The views of a scene show one set of named points, each view turned or mirrored, shifted and resized as a whole, with a little noise and some points left out.
(in the rows, 128 means zero)

Scene 1
View 1
(172): [152 102 129 131  99 121 139  99 136 111 128 109 148 141 113 137 118 109
 123 123 128 121 137 120 150  88 125 114 114 117 146 132 118 146 142  81
 138 148 143 134 145 128 115 141 147 128 155 119 107 121 121 123 116 135
 147 151 124 120  98]
(117): [145 119 145 139 138 159 141 114 119 104 146 115 130 151 138 133 140  97
 124 159 133 126 146 103 118 130  95  95 114 110 126 119 136 133 105 116
 150 133 117 147 149 127 114 146 158 147 150  89 103 120 134 103 167 130
 146 107 130 164 126]
(12): [132 133 157 137 126 135 147 124 113 108 134 115 134 157 142 135 136 101
 123 153 119 130 142 107 122 136  92 108 109 118 133 119 132 128  94 107
 138 126 105 145 140 115 111 142 148 137 126 103 114 137 112 125 145 106
 141 116 132 141 103]
(123): [162 103 128 126 123 124 111 142 119 116 157 100 146 126 133 108 145 109
 141 109 131 123 143 118 138 103 144  89 103 108 111 129 132 172 151 127
 137 143 155 135 142 114 161 158 125 137 166 105 115 126 149  92 156 173
 151 143 169 131 121]
(42): [121 125 155 128 100 102 147 127 128 112 117 106 144 150 129 135 121 116
 118 125 108 130 128 113 142 110 111 113 104 122 146 127 117 135 116  74
 133 135 116 128 135 104 115 133 132 132 120 125 125 144 101 135 104  98
 137 146 132 109  71]
(193): [134 114 142 139 117 144 156  98 131 101 123 113 130 156 126 144 126 107
 119 151 131 125 141 106 131 113  97 108 116 111 145 123 128 125 105  84
 149 140 118 136 145 131  98 137 155 144 139 105 103 124 120 121 130 113
 140 121 114 140 105]
(41): [116 130 160 136 119 133 157 123 119 104 118 109 129 163 144 138 129 111
 120 152 117 128 138 100 125 136  90 103 109 117 140 118 126 121  89  87
 145 131 100 135 139 114 107 133 143 147 118 110 118 139 109 128 126  96
 134 118 123 138  94]
(124): [150 119 119 139 129 126 132 125 116 113 138  95 118 138 129 122 147 119
 130 118 142 125 156 120 135 114 133 102 125  99 119 119 141 157 130 118
 144 146 150 128 139 136 138 141 130 145 132 105 115 129 143 109 149 164
 137 135 162 120 118]
(7): [141 129 141 129 113 103 128 138 114 118 134 105 133 138 134 122 138 119
 131 115 121 127 141 122 137 117 130 106 109 113 124 122 129 152 128 110
 132 136 135 131 134 110 135 139 119 132 126 117 128 145 127 125 130 135
 139 142 163 109  94]
(87): [167 149 110 138 143 106 113 143  96 127 141  96 104 125 133 121 164 130
 134 102 149 130 166 137 132 132 150 114 139  96 103 110 160 168 130 148
 125 144 163 133 127 135 147 139 117 134 106 111 130 147 148 130 163 183
 132 139 197  97 112]
(189): [136 150 145 130 126  93 123 157  97 123 133 100 126 136 146 120 152 123
 132 111 116 136 145 123 132 138 131 109 116 113 112 114 142 155 113 125
 126 132 131 132 129 104 141 137 109 130 104 119 138 158 123 134 137 136
 135 139 180 100  93]
(135): [129 149 144 132 134 104 123 162 100 121 137  96 116 142 154 113 159 126
 137 118 120 135 148 120 124 146 127  99 118 105 106 112 145 157 110 132
 137 131 126 130 128 104 149 138 103 147  99 115 138 154 131 125 148 140
 133 129 184 112 101]
(165): [134 110 161 133 103 145 166  79 137 101 116 130 161 162 119 156 103  89
 109 164 115 126 128 103 141 103  78 123 105 135 165 134 110 111 107  61
 136 131 103 151 158 117  74 139 180 120 153 106  95 120  92 139 113  79
 146 129  80 143  86]
(35): [157 152 126 144 123 114 151  88 109 121 109 116 120 141 108 164 131 111
 111 134 144 129 155 133 148 120 109 148 148 118 147 117 140 130 108  97
 117 144 138 143 140 144  78 123 156 115 101 113 112 146 107 172 120 120
 124 146 133  95  84]
View 2
(41): [121 123 115 137 122 138 136 108 123  95  97 162 121 161 153 135 111 153
  62 106 156 152 121 108 136 132 143 129 140 127 168 105 111 159 132 124
 106 121 151 125 141 114 149 121 114 122 120 141 130 119 117 126 129 110
 126 154 147 132 141]
(87): [164 166 160 140 125 131 153 115 138  99 172 124 167 111 159 129 146 120
 109 129 104 110 130  82 132  92 119 130 161  80  99 121 127 100 120 147
 145 120 121 141 136 152 110 117 211 144 210 112 142 128 184 157  93 127
 103 130 101 143 153]
(165): [103 113 117 141 123 127 131 116 150 112  61 136  75 161 143 145 111 171
  98 111 127 147 110 105 134 168 152 125  99 165 195  97 125 169 135 111
  80 106 143 100 160 113 181 129  50 135 105 146 140 118 120 120 129 123
 153 156 192 110 119]
(193): [133 133 128 135 137 137 143 106 140 110  97 134  97 148 137 139 118 157
  76 113 137 158 119 101 130 135 154 125 137 145 188 104 127 152 131 116
 102 114 145 108 164 118 171 128 112 132 127 128 143 110 144 139 126 123
 146 149 159 126 154]
(117): [134 137 147 124 152 131 153  99 133 117 116 133 113 139 132 137 116 148
  78 113 142 170 111  93 134 115 159 131 147 134 190 125 143 144 128 116
  99 122 151 105 174 118 158 134 141 115 142 108 146 118 159 140 122 129
 130 147 149 140 193]
(189): [142 144 141 149 113 139 141 126 119  94 143 154 151 137 164 139 130 129
  88 117 132 110 137 100 145 110 120 137 150  89 114 117 122 123 125 145
 130 127 135 142 122 132 112 115 169 128 168 135 136 129 144 137 106 127
 109 135 107 136 142]
(172): [151 137 137 152 121 144 134 145 147 119 115 122  93 136 149 156 133 146
 101 117 108 119 143 113 131 159 134 119 123 137 151  99 135 126 127 125
 110 113 119 108 137 132 162 120 114 152 148 135 160 115 156 143 123 146
 150 141 136 112 120]
(7): [141 135 141 149 113 139 135 132 126 107 137 149 131 139 155 149 129 136
  95 114 127 105 140 110 142 127 124 137 139 102 123 113 131 121 125 142
 121 126 130 134 122 130 127 118 151 129 160 133 148 125 144 137 112 136
 121 136 110 130 136]
(124): [167 156 150 144 134 144 146 120 134 112 143 126 129 122 144 142 137 129
  85 120 122 131 139 101 128 116 134 122 159 109 140 113 131 113 123 131
 126 118 126 120 144 136 140 119 177 141 169 114 159 116 174 155 112 139
 132 137 111 128 154]
(35): [123 147 117 143 110 118 137 102 169  84 102 117 134 138 168 118 137 149
 127 129  95 126 107  81 124 134 125 116 117 127 129  87  93 146 124 131
 131  93 134 139 143 146 156 109 118 168 167 151 124 117 150 139 108 102
 136 155 174 117  87]
View 3
(41): [ 92 161 131  81 141 118 161 111 140 165 128 121 127 145 134 146 152 121
 126 125  78 111 151 125 113 131 105 132 131  97 102  97 119 140 144 117
 148 120 145  89 124 143 159 116 160 109 112  85  99 122 151 119 101 129
 126 144 147 179 169]
(42): [ 97 133 148  67 131 129 139 117 155 140 128 119 136 129 114 159 165 100
 110 127 109 122 168 111 102 128 126 159 136 107 106 100 132 154 141 123
 160 144 153 140 125 104 159 140 169  96  91  84 118 121 130 100 146 130
 116 134 112 151 149]
(87): [ 95 145 148  70 148 173 132 195  71 133 174 101 113 134 144 173 178  99
  96   7 157 169 167 118 103 140 155 146 156 140  89 153 115  63 160 190
 136 130 129 177  69  98 111 129 140 162 206 156  46 175 104  85  62 174
 146 134 156 130 124]
(12): [ 94 153 126  96 140 119 163 122 128 162 136 125 138 148 133 141 149 133
 132 115  91 126 141 125 120 119 109 124 135  93  97 117 120 131 150 128
 128 118 134 100 115 144 155 119 136 116 121 102  86 118 153 117  83 130
 119 141 147 181 163]
(117): [ 90 177 106  94 126 109 139 129 116 161 138 133 138 147 152 155 149 151
 152 105  81 132 114 134 122 129 107 113 139 125  85 133 126  90 139 125
 123 101 124  96 106 169 138 113 105 147 141 115  93 123 169 105  57 129
 101 137 171 176 161]
(123): [ 83 163 126  49 121 134  78 169 124 143 148 121 144 103 146 184 175 133
 145  52 143 155 116 137  88 141 150 132 149 162  75 130 164  45 122 148
 129 136 111 184  90 119 121 137 104 159 171 148  99 156 126  49  91 153
 107 129 149 151 119]
(165): [100 149 118  97  94 103 136  81 155 139 114 155 148 150 124 150 143 133
 142 187  76 125 145 103 137 113  96 155 128 103 109 129 126 175 142  85
 139 107 170  93 142 146 152 132 125 108  43  73 152  73 187 131 114 100
  61 135 124 146 168]
(193): [ 98 173 125  75 117 121 132 109 130 148 126 142 118 148 144 161 147 127
 137 124  72 118 147 112 121 132 110 147 134 127 104 121 123 128 144 107
 150 110 157 105 123 152 142 121 137 135 111  86 122 112 168 115  88 118
 100 136 155 147 164]
(7): [ 91 142 143  65 139 142 126 154 130 139 145 113 137 120 129 165 169 103
 116  74 129 141 154 122  99 133 137 147 141 123  97 115 137 110 142 148
 145 144 131 162 105 100 139 138 149 124 144 116  90 150 116  84 118 152
 129 134 127 157 133]
(135): [ 85 142 149  65 179 143 158 177 118 163 157  89 141 123 129 155 172 104
 106  38 134 137 151 146  86 140 143 118 146 101  87  98 131  88 145 175
 138 148 107 151  87 110 145 124 165 122 188 131  42 179  90  78 108 171
 174 144 149 194 136]
(35): [112 131 153 104 112 165 159 132  88 120 147 133 108 166 128 158 160  89
  89 100 114 159 202  77 139 125 123 181 143 112 116 167  87 165 183 145
 151 112 194 126 113 103 124 135 156 133 112  98  94 109 151 144  83 128
  97 134 126 101 154]
View 4
(172): [112 137  98 138 105 101 133 120 139 123 151 132 148 102 168 140 118 139
 141 160 127 171 190 113 101 131 131 106 100 122 146 109 141 101 121 145
 113  83 120 148 117 144  78 109  97 127  78 117 118 160 137 140 100 178
 134  80 154 127 129]
(165): [ 85 128  83 104 106  61 122  91 130 124  71 105 121 143 176 147 112 196
 150 126 122 159 150 142  74 103 160  88 100 118 142  88 167  95 138 117
 142 117  99 160 117 152 116 160  96  72  52 131 151 161 119 143 153 193
 155  49 112 145 124]
(135): [130 113 112 137 124 138  78 117 144 149 180 111 148 112 179  86 155  40
 136 169 138 135 136 119 128 137  96 144 164 114 128 140 140 126 124 120
  82 129 140  94  58 120 143 108 105 129 154  78 105 104 140 110  95 102
 132 131 180 122 103]
(41): [115 104  92 103 119  82 100  89 134 146 108  98 134 141 192 118 135 128
 150 148 135 132 133 133 106 115 136 102 133 109 143 106 161 110 135 112
 121 137 111 132  83 149 130 140 114  94 113 105 126 121 122 126 131 148
 160  93 139 147 104]
(193): [108 126  98 120 117  82 125 102 145 130 109 123 137 134 188 123 131 137
 151 153 124 139 152 133 111 119 128  96 123 115 153  94 162 124 115 127
 127 116 100 151 115 155  95 121 118  93  90 120 129 145 115 131 131 167
 159  90 143 150 113]
(42): [113 104  89 108 103  89 104 101 120 150 137  95 147 119 176 133 120 143
 131 152 144 167 163 119  94 126 149 114 106 111 129 125 155  78 141 124
 114 119 128 131  73 131 126 155 102 123  99 102 114 123 146 141  93 158
 132  75 141 115 110]
(87): [121 128 132 172 119 171  94 166 151 132 212 148 152 100 153  74 161  29
 131 171 111 145 155 113 141 149  78 161 164 132 134 132 151 145  84 148
  72 103 147  99 107 110 110  76 112 136 132  87 100 128 131 115  76 114
 125 150 209  92 114]
(124): [130 134 113 158 118 127 115 130 157 126 180 142 150 101 175 104 148  70
 142 177 122 143 166 113 133 139  98 119 145 123 149 113 141 143  98 143
  96  99 119 127 111 140  81  77 107 132 120  98 106 142 132 121 100 137
 144 124 182 130 120]
(123): [133 165 107 168 118 147 112 124 168 113 191 139 157  67 170 130 134  50
 152 178 127 166 174 106 122 145  85 117 151 129 142 121  91 133 131 135
  86  78 133 128 106 147  81  57  70 148 123  74 109 157 150 121 111 133
 122 121 179 152 137]
(12): [107 128 103 122 127 114  87  98 145 132 114 108 128 131 181 114 138 102
 155 140 119 131 116 141 103 115 114 122 149 119 140 109 153 128 136 104
 110 138 117 119  93 139 146 129  95  83 111  96 134 128 114 117 149 137
 148 102 142 145 113]
(189): [121 116 113 140 114 138  86 129 138 146 183 117 151 109 167 100 147  63
 131 161 128 150 147 111 120 139 103 140 149 119 128 137 145 112 118 126
  86 114 142 102  74 122 131 113 104 131 134  85 106 115 143 118  87 119
 124 118 181 110 106]

Which points are out of place in each view (at most two, in the order of its rows)? Write - if all are in place.
view 1 -> (189)
view 2 -> (193)
view 3 -> (135)
view 4 -> (12)

Scene 2
View 1
(211): [127 129 128 145 116 148 133 143 118 142 110 153 132 152  79 100 120 152
 110 100 117 127 142 135 126 151 130 184  84  99 106 114 136 146 121 141
  77 137 132 152  95 103 136  57 137 109 101 136 146 144 127 114 183 133
  77  72 119 135 150]
(166): [140 105 140 163 130 144 136 138 107 150 153 117 112 141  86  97 141 177
 112 110 182  99 116 163  99 159 156 108 122 129 107 157 141 178 139  99
 102 136  90 157 117 119 115  83 157 124 103 120 143 119 132 114 115 121
  70 104 100 136 144]
(148): [154  96 178 177 140 149 161 161  71 150 138 167 151 192 110 164 159 188
  64  77 177 139 152 102  98 127 137 132 100 123 121 146 101 179 139 121
  50 156 134 152 101 155 107  94 130 117  94 125 136 125 105 143 126 135
  57  88 117 131 137]
(168): [124 119 134 148 122 152 138 136 112 141 108 151 141 157  84 118 138 155
 107  97 140 113 142 138 121 151 126 173  98 104 105 113 127 157 142 131
  81 133 126 149 103 109 127  71 129 101 102 153 152 137 123 114 176 131
  82  73 126 146 147]
(225): [138  94 176 150 129 146 137 135  89 130 144  91 115 141  89  95 152 160
 116 105 176  94 123 129 114 155 136 121 131 126 109 163 125 165 155  98
 109 138  96 156 110 126 128  82 136 100 129 154 152  87 140 102 149 123
  72 102 109 153 137]
(61): [119 101 151 138 122 143 132 115 108 130 132  83 117 128  75  82 151 150
 132 115 176  65 112 154 121 173 133 127 141 121  99 146 135 165 169  98
 129 121  81 152 125 107 129  76 133  93 129 174 162  94 146  89 160 118
  92  94 112 166 143]
(54): [128 136 129 145 113 152 138 147 117 144  96 175 145 164  81 116 118 150
 100  93 107 140 153 122 130 144 116 204  70  92 106  99 129 140 122 154
  61 136 150 151  85 106 137  58 126 104  97 141 146 152 119 120 197 139
  77  62 129 133 149]
(17): [142  88 136 151 111 113 128 116 115 157 114  69 119 119  71  97 160 189
 132 109 191  49 106 137  95 171 122  92 164 151  69 120 152 186 154 121
 115 107  75 169 136 132 128 130 136 114 133 174 181 102 136  88 121 102
  97  77 133 179 147]
(182): [138 122 114 158 118 144 133 141 124 159 124 154 130 149  79 110 124 176
 107 101 146 115 131 154 107 157 140 151 100 117 100 117 143 169 124 132
  78 134 115 154 106 111 121  79 149 124  92 124 145 148 125 118 137 129
  76  80 116 133 150]
(215): [142  89 199 132 110 122 125 132  77 128 118  49 109 123  87  70 151 152
 132 107 147  89 130  82 127 152 108 132 138 128  88 148 127 144 148 120
 108 129 107 170  91 136 159  92 117  96 162 177 166  70 149  85 183 112
  83  79 123 172 133]
(81): [136  91 178 168 143 151 154 140  76 141 143 136 144 176 100 146 170 177
  82  89 197 108 139 123 103 143 141 119 122 124 117 157 103 179 162 102
  79 145 112 147 115 144 102  88 129 102 104 148 146 109 117 129 128 129
  67  99 114 150 135]
(159): [140 108 149 149 113 131 137 138 103 147 104 126 137 149  83 116 147 169
 108  95 146  99 137 113 113 151 115 149 116 122  91 111 131 160 139 140
  81 127 118 158 105 127 134  98 122 108 121 160 163 122 123 107 161 120
  83  68 135 161 145]
(151): [149 128 143 166 128 160 143 169  99 154 141 181 128 173  99 118 112 166
  79  89 127 171 151 128 113 134 149 168  66 107 124 140 124 154  99 131
  53 162 144 150  77 122 125  54 154 127  83  87 119 150 116 143 147 146
  48  87  97 103 141]
(97): [140 109 158 155 123 141 139 142  99 144 128 119 126 149  88 105 142 166
 105  99 154 111 133 122 112 151 131 139 111 119 104 139 128 164 137 119
  86 135 112 157 102 125 130  80 137 112 115 138 145 115 130 114 151 127
  72  87 115 141 140]
View 2
(182): [124 162 134 123 170 119 139 135 130 139 114 107 133 128 161 132 164 150
 143 128 118 121 163 115 158  99 112 123  97 157 116 125 103 147 150 143
 137 153 109 123 127 108 135 152 142 108 127 133 140 125 107 125 115  98
 101 125 132 147 100]
(17): [122 116 107  77 139 128 155  89 125 145 169  96 138  97 128 147 178 100
 163 179 124 109 161  97 144 107 136 122 108 108 112 180 116 140 132 139
 133 131 126 124 115  76 102 131 142 127 130 137 168 124 105 149 147 130
 184 122 115 167 134]
(148): [151 139  81 121 145 138 145 141 123 100  93  87 114 164 171  84 180 159
 125 158 130 126 155 137 153 116 114 144 129 125 132 125 126 152 140 160
 136 203  99 102 143 120 127 166 125 104 109 154  94 139  81 132 101 125
 134 137 129 144 123]
(151): [150 172 127 143 177 119 121 166 126 126  81  98 130 160 174  97 169 177
 122 119 122 122 159 135 160 107 107 140 101 160 130  99 116 136 147 156
 134 171 102 120 136 135 147 167 137  90 131 143 100 135 108 110 103  88
  80 139 133 133  99]
(211): [122 146 132 134 182 115 135 141 124 139 112 115 144 149 165 109 154 141
 141 120 131 117 133 115 153  99 109 124  93 152 118 133 105 139 156 118
 123 162 124 115 133 112 147 153 157 103 133 133 136 136 124 104 119 100
 103 128 109 139  97]
(81): [141 143  89  91 129 128 143 127 112 117 122  99 117 150 148 102 163 149
 142 169 139 112 169 138 149 100 118 139 138 119 135 133 126 151 138 161
 129 180  94 107 139 105 125 153 136 131 107 152 109 140  82 142 105 123
 148 114 136 148 129]
(97): [139 143 116 103 153 120 133 130 117 137 129 104 138 141 146 112 163 141
 141 149 132 108 157 124 150 103 118 133 109 133 129 141 122 134 141 143
 127 154 116 118 128 105 131 149 148 115 131 144 127 139 110 123 123 109
 136 124 120 146 118]
(225): [141 142 115  76 140 117 125 118 103 146 148 108 139 140 129 112 152 134
 149 167 139  94 169 129 143  90 122 136 123 124 141 146 127 127 134 145
 118 138 113 119 127  95 128 141 155 134 128 148 125 147 110 132 127 107
 154 111 123 148 129]
(54): [121 138 124 151 190 122 141 148 128 129 101 111 147 162 179  95 158 143
 133 114 136 121 115 117 155 106 103 123  89 155 119 133 104 145 164 105
 122 181 134 108 141 120 153 160 156  95 130 134 135 134 129  93 114 106
  96 136 101 137  92]
(168): [118 135 118 123 166 122 145 132 125 131 120 113 137 147 162 109 153 138
 144 133 137 115 133 118 150  96 109 123 100 144 120 140 105 150 155 118
 123 173 121 109 136 105 142 151 155 118 124 136 137 135 115 114 117 113
 118 125 111 144 106]
View 3
(159): [134 111 178 126 125 119 134 126 109 144 148  97 144 141 130 105 127 133
  95 101 131 107 119 106 119 168 120 118 119 112 115 128 150 113 118 133
 105 151  89 107 124 116 126 147 103  94 140 114 116  97 124 132 137 127
 134 108 117 110 102]
(148): [156 123 180 110 169 111 135 120 123 148 147 139 141 132 112  85 108 129
  67  85 109 119  99  99  70 180 143 111 111 115 126 134 146 167 150 117
  89 127 114  99 109 106 115 179 101  97 129 133 140  76 153 136 159 137
 123 113 101 144 130]
(168): [119 129 178 119 124 122 135 131 112 164 141 113 148 136 125  96 124 131
 101  96 126 119 104 114 118 159 131 132 119  96 107 124 135 120 109 120
 105 148  84 104 140 132 123 141  97  96 143 117 116  95 123 126 150 117
 130 130 110 113 109]
(61): [131 111 153 121 101 106 125 125 118 130 102 126 146 120 122  97 119 105
  87  87 172  97 121  90 133 143  83 104 123 109 111 112 150 110  89 137
 117 140  92 108 146 129 147 113  99 108 141  75 105  94 119 147 119 138
 125  96 125 103  93]
(166): [128 129 176 137 115 116 135 122 127 142 111 152 146 120 123  92 108 113
  77  89 140 102 105 102 105 153  99 108 102 118 106 100 138 155 119 148
 111 121 128 104 132 125 135 126  91 108 125  83  97  87 128 144 138 155
 130  93 100 125 112]
(215): [166  82 163 133 121 101 112 102  98 104 140  87 138 134 123 106 112 125
  86 106 168 102 113  88 133 143  83  98 142 131 116 130 157  93  95 127
 132 152  72 107 122 123 132 121 100 110 160  94 144 112 121 167 115 149
 160  88 130 108  92]
(151): [130 145 204 141 145 124 136 113 116 171 159 146 152 135 120  89 103 143
  94 100  88 135  66 129  91 155 148 137 109 106 100 110 112 176 133 114
 115 127 113  92 124 139 100 147  79 100 139 135 133  98 136 132 181 140
 152 137  83 147 136]
(17): [134  99 170 132 103 113 134 134 118 118 118  97 137 131 140 110 134 116
  79 102 166  77 151  88 127 174  87  97 107 130 127 119 169 103 118 171
 101 146 107 116 120 101 151 134 117 103 127  77  81  90 117 140  99 144
 124  63 128  91  91]
(211): [115 133 187 133 121 126 136 123 109 167 152 112 153 140 128 100 122 140
 110 103 113 126  91 126 127 151 133 140 119  96 100 115 121 125 106 117
 115 149  86 100 142 140 114 132  88  97 148 121 116 105 117 127 161 121
 146 136 103 117 111]
(182): [110 143 195 141 114 128 143 129 121 165 138 135 152 132 129  98 121 134
  98 100 113 116  97 122 113 161 126 133 102 106 103 104 122 150 120 140
 109 131 115 103 136 133 122 131  91  99 132 106  97  94 123 126 153 135
 135 118  97 122 115]
(81): [154 118 162 102 152 107 130 121 126 139 124 143 141 121 113  83 109 113
  67  76 139 109 109  91  82 170 118 102 114 114 124 131 156 153 128 120
  95 125 109 101 123 109 130 162 102 102 130 106 132  74 146 142 142 135
 114 107 112 131 118]
(54): [114 135 192 127 129 128 139 126 103 175 167 102 153 146 126 101 125 149
 116 104 103 134  89 130 124 158 152 150 122  89 101 125 121 121 112 108
 112 156  74 101 140 140 108 146  88  91 153 140 126 104 119 120 170 108
 144 149 103 118 115]
(97): [137 117 177 131 126 114 130 118 116 140 135 123 146 131 124  95 114 126
  87  95 133 112 102 105 110 156 114 116 120 115 110 118 140 138 116 130
 113 138 102 103 126 127 123 138  96 104 139 105 119  96 129 141 141 141
 139 109 110 121 111]
(225): [151 109 158 124 122 103 122 114 116 121 115 131 143 123 114  93 110 111
  78  89 157 104 105  91 111 146  92 100 126 121 114 118 147 130 103 128
 121 134 101 104 130 123 134 125  95 109 141  87 128  94 130 153 130 150
 134  97 118 121 106]
View 4
(17): [117 119  65 136 118 132 145 126 170 122 117  84 139 118 157 122 154 128
  82 120 133 145 147 143 137 188 141  77 171  85 157 199 145 120  79 151
 132 128  44  80 177  92 182 107 126 200 138 139 121  98 136 162 127 200
 152 122  97 144 148]
(166): [139 143 106 123 146 131 109 128 110 123 129 123 108 165 186  99 140 137
 101 137 156 130 156 150 143 177 132  98 127 132 158 175 116 136 133 102
 121 148  53 104 153 110 132 148 121 152 147 142 138  91 145 133 147 161
  93  94 134 134 172]
(151): [158 142 178  78 136 121  81 126  53 144 145 144  99 196 126 121 141 114
 122 170 158 114 164  90 111 102  97 116  78 209 140 117 114 166 159  99
 150 136 111  87 124 147  79 155  95 140 142 145 153  93 128  95 178 131
  90  81 140 140 200]
(61): [134 106  70 130 134 130 151 112 155 166 128 109 116 140 171 108 121 118
 112 116 133 151 141 141 133 185 148 104 126  75 167 182 126 118 111 103
 100 111  76 107 145 112 162 125 121 156 124 118 151  99 159 143 135 186
 124 109 118 103 133]
(54): [158 100 169  82 114 123 130 118  96 191 140 124 135 180  81 137 139  86
 137 158 128 125 145  77 103  94 101 122 102 183 141 114 126 155 112 116
 142  99 141  63 129 152  89 120  75 166 106 124 145  89 121 117 171 162
 134  87 151 126 154]
(211): [151 107 148 100 122 121 130 123 106 183 143 121 124 178 105 123 133  96
 131 151 132 130 148  94 117 114 109 122 102 159 145 133 124 151 116 111
 136 108 121  75 139 142  96 133  94 162 108 132 148  86 123 118 163 162
 120  87 151 124 152]
(159): [138 109 116 102 113 127 132 119 129 151 130 102 133 143 118 142 148 109
 102 142 133 136 143 103 107 138 122  97 126 138 149 145 135 132 104 134
 146 111  99  76 146 125 144 110  99 181 130 131 140  99 137 131 148 182
 149 110 105 135 162]
(215): [123 102  68 114 122 113 129 109 169 164 147 100  86 122 131 133 128 111
  92 129 113 176 144  93 117 150 127 108  91  63 156 174 149 115 134 148
 138  95  95  93 143 123 188 122 149 166 129 133 181 124 158 119 129 188
 148 127  51  89 150]
(182): [148 132 143 110 131 130 120 134  97 149 134 126 126 179 137 105 143 113
 120 149 149 118 158 123 136 135 116 111 125 167 144 150 118 157 119 111
 130 138  87  78 156 125  96 141  95 162 126 143 129  81 121 127 166 154
 102  83 164 141 166]
(97): [140 122 117 104 127 127 113 120 111 145 136 119 113 156 146 124 141 120
 106 142 143 135 153 114 120 147 121 100 106 136 153 155 126 138 130 115
 136 125  87  93 138 125 133 133 110 159 138 135 149 101 145 124 155 166
 125 108 108 125 170]
(168): [150 105 137  96 120 130 134 115 111 170 130 118 139 165 120 130 138 102
 126 143 138 129 143 107 108 132 122 108 117 154 152 133 126 140 108 106
 129 106 116  85 134 135 118 115  82 165 120 123 143  89 136 130 158 169
 137  98 137 128 153]

Which points are out of place in each view (at most two, in the order of its rows)? Write - if all are in place.
view 1 -> (17), (182)
view 2 -> (148)
view 3 -> -
view 4 -> -
